Each row is a point on a landscape with many peaks, with its height.
From any point a climber steps to the highest of the 4 points nearest to it. It stops when none of these is higher. Distance is the straight distance between rows; heights are no part of it.
mogok: 9,15,-4,-6,2,7,-17,-2,-6,13,4,10,2,-19,-12,-5,22,-14,-5,-21,23,1  height 589
Kedek: -37,-6,-11,14,-11,-24,11,12,2,21,14,4,0,19,43,15,-27,1,-11,-9,15,-22  height 220
dap: -1,-3,13,3,-3,-13,17,0,7,-5,6,0,-4,7,1,9,-19,15,19,17,-6,0  height 41
nom: -16,4,-22,-6,-16,30,-12,10,14,-1,-11,14,20,2,21,-11,17,-12,-10,14,38,6  height 387
nez: -18,-3,-37,-7,-11,4,-4,7,10,5,-18,15,19,2,18,0,4,-20,-3,14,42,15  height 629
tomaf: 20,-7,22,13,-10,15,21,-22,13,-12,9,13,-24,-22,-19,-6,-16,5,19,12,-10,7  height 264
Bepa: -6,2,-12,-3,-6,5,-7,2,7,-7,-4,-2,-7,7,18,5,-15,12,-2,11,7,10  height 372
mudar: 8,21,-2,11,-1,17,-6,-5,4,3,15,5,-21,-12,-6,-9,9,2,1,-6,8,5  height 51
tiv: 8,4,19,22,-8,8,33,-1,7,-4,12,6,-23,-7,-16,-1,-4,3,14,15,-5,-11  height 594
zam: -11,-21,13,-12,3,-24,17,6,1,1,2,-8,12,17,6,8,-26,20,15,18,-17,-11  height 98
vekat: -11,10,-6,-2,18,-5,-10,2,-9,-7,17,-12,10,-6,9,-4,23,-19,-25,-13,0,-17  height 524
sese: -18,-4,-22,-14,-11,21,-14,9,14,-8,-14,12,30,-2,23,-9,20,-22,-24,8,27,8  height 548
danik: -2,5,-8,-14,17,-10,-16,1,-11,-2,8,-1,19,-14,2,-1,22,-24,-24,-18,11,-3  height 522
nuka: -5,-1,28,5,-3,8,21,5,-1,-3,7,-1,-5,11,-14,-10,-1,23,7,11,-33,-20  height 432
Pabon: 16,-4,15,7,7,-18,14,9,-11,-2,-18,-2,7,2,-23,5,12,-5,17,2,-9,3  height 709
Sanu: 5,-3,0,4,-16,10,16,-10,15,-4,-5,12,-18,-3,5,7,-32,13,12,23,8,17  height 40
tidu: -29,-5,-9,2,8,-27,4,13,-2,1,17,-12,6,10,29,10,-8,-20,-20,-2,7,-20  height 502
vok: 7,10,-6,0,3,-9,-5,0,-10,14,5,14,7,-18,-19,-6,17,-22,7,-13,37,-4  height 601
von: -12,19,-13,1,-13,22,-10,-1,11,-1,9,4,-12,0,17,-4,5,4,-11,4,20,3  height 310
nuv: 19,6,-8,-3,-7,26,-20,-13,3,0,-15,7,-8,-8,-5,-1,2,-1,1,-7,11,33  height 565
nusur: 7,-6,1,-8,25,-12,-8,3,-24,-9,0,-15,19,-3,-8,-8,19,-28,-28,-20,-20,-7  height 650
noral: 6,10,-4,-8,9,9,-19,-5,-2,-1,4,-7,-8,-7,0,0,13,7,-3,-11,-7,8  height 198
mufo: -2,12,-11,9,-22,38,-15,2,14,-2,-2,6,-16,5,20,-9,-5,9,-12,8,11,9  height 246
lonu: -1,3,-20,3,-8,1,4,-4,8,3,-3,9,-13,0,4,8,-10,-1,11,8,29,17  height 389
tubob: 7,1,-9,-4,12,-16,-2,0,-7,-2,0,-2,0,0,3,13,5,-4,8,-2,9,9  height 523
nono: 20,1,31,10,-3,24,21,-23,7,-1,11,6,-23,-19,-29,-14,-6,7,15,4,-32,4  height 771
rima: 16,-5,2,-4,7,-8,-21,4,-16,23,-16,16,10,-20,-21,1,11,-26,8,-22,37,6  height 657
dake: 20,-4,11,-4,16,-4,-8,-2,-15,0,-12,-8,1,-5,-22,-1,13,-2,10,-18,-21,5  height 749
dag: 2,-9,-4,9,18,-27,9,10,-19,-8,-13,-11,17,3,-11,4,22,-23,-5,-9,-10,-13  height 720
Bokam: -1,7,-6,-4,6,-5,-7,-1,-1,-4,9,-4,1,1,8,9,2,2,-5,-2,4,3  height 391
lus: 18,11,-7,0,-8,26,-27,-11,1,13,-6,12,-9,-19,-11,-8,12,-7,-4,-14,21,20  height 462
Pafig: 21,4,16,18,1,8,16,-6,-1,-3,-3,8,-22,-11,-26,-2,7,0,17,-2,-6,1  height 336
sefo: 3,-7,-26,-5,-12,23,-12,8,5,-2,-29,18,15,0,13,-3,8,-17,7,14,32,26  height 635
Vutif: -6,-13,-11,-7,14,-20,-5,2,-4,-10,0,-16,12,9,19,8,-5,-8,-15,2,-6,-2  height 692
bon: -23,-13,-16,-7,6,-27,0,6,-2,-4,10,-11,14,13,31,13,-13,-15,-18,5,5,-9  height 614
lor: -14,11,-17,-4,-9,11,-16,6,7,-5,4,-4,-1,1,26,2,0,8,-17,4,15,1  height 408
nofu: 29,-2,25,12,4,21,7,-17,0,6,0,7,-24,-18,-33,-13,2,4,12,-11,-29,12  height 323
fuba: -15,12,7,14,7,-7,9,13,-4,-7,12,-16,-3,9,6,1,15,2,-6,-8,-17,-24  height 452
tik: 18,-14,-16,-4,-13,14,-4,-18,11,-5,-26,8,-7,-1,-5,9,-17,4,14,13,12,34  height 493
met: -3,18,3,15,-2,3,11,5,1,2,20,-3,-20,1,-1,0,2,8,3,-1,7,-14  height 262
giset: -14,9,-29,3,-20,16,-2,1,10,3,-4,16,2,0,14,-1,-1,-11,1,16,45,5  height 369
Retu: -31,-10,-37,-9,-3,-9,-4,8,8,8,2,8,20,8,36,12,-9,-19,-16,11,29,-3  height 409
Kapan: 20,7,12,15,8,1,7,0,-15,6,-8,6,-9,-10,-31,-3,18,-10,13,-13,5,-2  height 653
Sor: -10,-11,-34,-19,-3,4,-13,5,6,-2,-21,11,32,-4,19,-2,8,-26,-14,7,27,16  height 772
vage: 3,-8,15,5,-22,15,14,-16,16,-4,5,13,-22,-3,6,6,-36,22,11,21,1,5  height 92
Ruro: -15,-16,35,-1,-11,-15,21,8,4,4,13,-3,11,23,8,-1,-28,34,7,11,-25,-23  height 133
Nis: 12,17,1,5,0,14,-13,-6,-5,15,5,19,-14,-24,-21,-9,12,-15,7,-16,27,6  height 445
fefa: -15,4,26,8,-3,6,16,8,-3,-5,13,-16,-7,17,-8,-11,2,29,-1,-2,-46,-31  height 506
savef: 6,-4,-10,-16,16,-19,-17,-1,-17,-1,-3,3,22,-16,0,3,17,-28,-19,-18,16,-5  height 571
panav: 8,-7,-11,-20,7,-11,-19,-3,-2,-18,-13,-16,8,7,3,3,-8,6,-8,-7,-13,14  height 188
zuzem: 11,9,-11,2,-9,25,-10,-10,13,-4,-7,9,-14,-8,5,-5,-4,7,4,6,13,21  height 347
tuse: 12,4,-2,-14,5,2,-27,3,-12,19,-10,14,13,-25,-11,1,16,-19,-6,-22,30,7  height 683
Pomag: -7,-5,5,2,-13,3,8,-1,13,-2,6,1,-15,8,17,6,-27,26,4,13,0,-4  height 161
pud: 6,-5,-11,-7,1,-4,-5,-4,2,-5,-13,0,-1,3,8,9,-10,6,10,10,9,21  height 695
zed: 4,5,6,-3,13,-2,-1,5,-12,-10,2,-16,0,5,-13,-5,20,1,-5,-14,-33,-13  height 693
fufus: -17,10,2,11,-4,-13,11,10,1,4,15,-8,-11,10,19,10,-8,9,-1,1,6,-21  height 429
Sasa: 19,-10,26,12,-6,32,22,-28,17,0,19,6,-30,-27,-24,-17,-9,9,9,3,-39,2  height 690
Gir: -11,13,-21,12,-23,26,2,-4,16,3,9,16,-21,-1,13,-5,-13,1,-1,9,37,3  height 207
lem: -10,1,1,7,10,-23,7,7,-6,-8,9,-15,3,8,8,7,5,-4,1,-1,-1,-11  height 592
fekul: -6,15,-11,-9,6,-2,-15,2,-5,-1,10,1,11,-11,6,-2,19,-13,-15,-13,17,-5  height 451
Lan: 5,11,22,20,-1,15,25,-1,3,-3,8,-1,-18,-1,-20,-12,8,15,10,7,-32,-14  height 242
turu: -12,-10,-21,-19,10,-12,-16,-3,0,-15,7,-2,29,0,23,-2,-2,-29,-39,1,9,6  height 458
gula: -9,-6,27,-4,-1,3,13,8,-4,-6,-5,-15,12,20,-20,-14,6,25,10,6,-46,-23  height 626
zolar: 13,-10,-7,-11,-9,9,-10,-10,10,-9,-21,0,-1,8,1,6,-22,15,14,13,-6,28  height 472
pezet: 4,14,6,20,3,-3,11,9,-7,1,1,0,-8,-6,-20,-6,25,-11,9,-7,5,-10  height 511
nuno: 0,0,-11,0,1,-12,3,2,-1,1,-4,2,-5,1,3,14,-9,1,14,9,15,11  height 527
luva: 18,0,-4,-16,18,0,-27,-3,-14,3,-7,-6,9,-11,-7,-1,19,-15,-12,-25,-3,9  height 505
rimiz: -8,15,5,2,-3,6,-3,2,3,1,14,-12,-14,8,15,-1,-7,22,-8,-2,-9,-9  height 295
lat: -23,-15,16,10,-10,-27,25,15,4,21,10,8,5,21,28,10,-38,27,2,4,-6,-22  height 79
suliz: -10,-6,-18,-12,2,-8,-17,2,0,-12,0,-13,11,7,26,8,-7,-5,-23,4,1,1  height 596
rulo: 25,-4,11,7,15,-7,-8,5,-21,10,-18,2,-2,-11,-28,-2,19,-10,7,-18,-5,3  height 722
raz: 24,5,0,4,6,-3,-10,-2,-14,14,-11,11,-9,-16,-19,2,9,-12,14,-14,17,9  height 689
Vog: 8,12,10,5,0,10,1,-5,2,-3,10,-4,-19,-2,-10,-2,-1,14,6,1,-15,5  height 54
bude: -1,-18,-13,-12,8,-22,3,0,6,-5,-11,-2,12,14,9,18,-19,9,9,15,-5,13  height 620
dop: 2,4,-12,-21,-7,15,-30,-2,4,9,-18,19,29,-18,4,-9,24,-19,-20,-12,28,10  height 613
teli: -10,4,28,22,-11,13,25,11,5,-2,-1,-3,-1,16,-21,-11,17,24,0,9,-39,-29  height 292
der: 6,4,-13,-7,8,-18,-7,6,-12,14,-1,10,18,-15,-8,-2,19,-25,1,-16,29,-1  height 638
Lipuv: -16,6,-20,5,-12,1,1,4,9,5,2,6,-5,9,25,9,-18,2,1,13,32,2  height 216
Tid: 3,-7,11,5,11,-15,10,10,-10,-9,-10,-18,11,9,-15,-3,20,-1,3,-4,-28,-8  height 750
zad: -9,3,12,-3,-10,-4,0,4,6,0,10,-10,-4,15,22,2,-25,27,-6,2,-15,-16  height 226
kifo: 9,-5,-20,-12,-6,15,-24,-1,1,-4,-27,4,13,0,6,2,6,-6,-5,-6,13,26  height 628
fot: -15,-9,-11,-1,20,-37,7,9,-9,-7,10,-9,20,2,10,6,11,-33,-13,-5,3,-8  height 691
miv: -1,19,-8,7,-3,2,4,-2,0,11,15,9,-13,-13,-11,-5,9,-15,5,-8,37,-4  height 284
lumeb: -25,3,-15,10,1,-25,12,11,2,12,15,-3,-5,14,22,12,-11,-4,0,5,20,-16  height 288
nefem: 15,0,12,-5,-10,22,-2,-26,13,-6,2,2,-18,-4,-12,-3,-18,17,14,7,-17,21  height 222
tutap: -22,-16,-14,-3,7,-29,8,4,4,6,1,-8,11,18,31,21,-27,-2,-2,10,-4,-9  height 647
puz: 23,-5,25,12,3,17,8,-8,-10,3,-16,3,-5,-4,-42,-14,12,6,16,-5,-39,3  height 503
movas: -8,-20,-6,-12,14,-35,7,5,-3,-11,-2,-20,17,15,11,12,-14,-4,-2,10,-17,-5  height 726
dob: -11,-16,41,13,-18,2,34,5,2,7,13,8,-2,13,-3,-3,-22,27,13,18,-16,-24  height 95
dof: 25,-3,19,2,8,0,1,-14,-6,1,-10,3,-13,-10,-26,-2,3,5,17,-6,-10,17  height 627
bir: -5,-5,21,20,-10,-2,28,11,-2,-10,-13,-3,15,13,-24,0,15,10,11,17,-28,-19  height 163
famon: 1,-3,-4,-15,4,-2,-16,-3,1,-11,-2,-18,2,10,8,3,-10,11,-3,1,-16,8  height 225
fav: -2,-5,10,-10,9,-10,5,6,-5,-14,-1,-19,8,14,-10,-6,2,12,1,1,-40,-15  height 701
mamu: -23,-2,-8,4,-9,-14,-7,8,4,1,7,-8,3,18,40,12,-24,8,-26,-5,7,-17  height 315
tav: 4,-1,-25,-13,-2,-8,-17,3,-4,10,-15,18,14,-12,0,3,7,-24,2,0,39,20  height 625
mog: 19,0,16,-12,8,8,-9,-10,-6,-3,-6,-11,-6,1,-23,-7,4,15,11,-11,-37,10  height 705
pumom: -6,-12,24,-9,-4,-14,12,1,3,-4,7,-8,2,12,0,1,-21,27,14,15,-21,-7  height 127
Bepuz: 4,13,12,17,9,8,8,6,-10,0,6,-8,-12,-1,-14,-10,24,3,0,-10,-22,-10  height 447
Rokab: 14,-8,15,-6,16,-4,1,0,-13,-5,-15,-15,11,6,-27,-6,15,5,9,-15,-46,-4  height 783
Pev: -20,-14,-34,-9,12,-27,-2,0,4,6,3,1,25,3,24,10,-5,-32,-13,9,24,3  height 517
Topun: 22,18,7,15,5,29,-5,-17,0,20,14,8,-32,-24,-24,-16,13,-6,0,-17,-8,10  height 595
birom: 3,0,31,-1,-9,27,10,-19,15,-1,20,3,-20,-4,-17,-14,-17,31,6,10,-35,1  height 308
Mefot: -4,-5,27,-11,-5,-7,3,1,2,-5,9,-16,1,16,4,-2,-18,30,3,2,-30,-15  height 173

For each start below, name the point where the climber stops.
von | movas
lat | movas
met | movas
teli | Rokab
mufo | movas

Call two points neighbours if one is among the 4 nearest of the other. Go from one point of each pair to the other, from neighbour to neighbour, staying as high as possible. Name the lowest point that can't be avoided.
tiv, pud | Pafig
Sor, nono | nofu
movas, Sor | tav
tuse, Rokab | rima
movas, Rokab | fot
pud, Sor | kifo
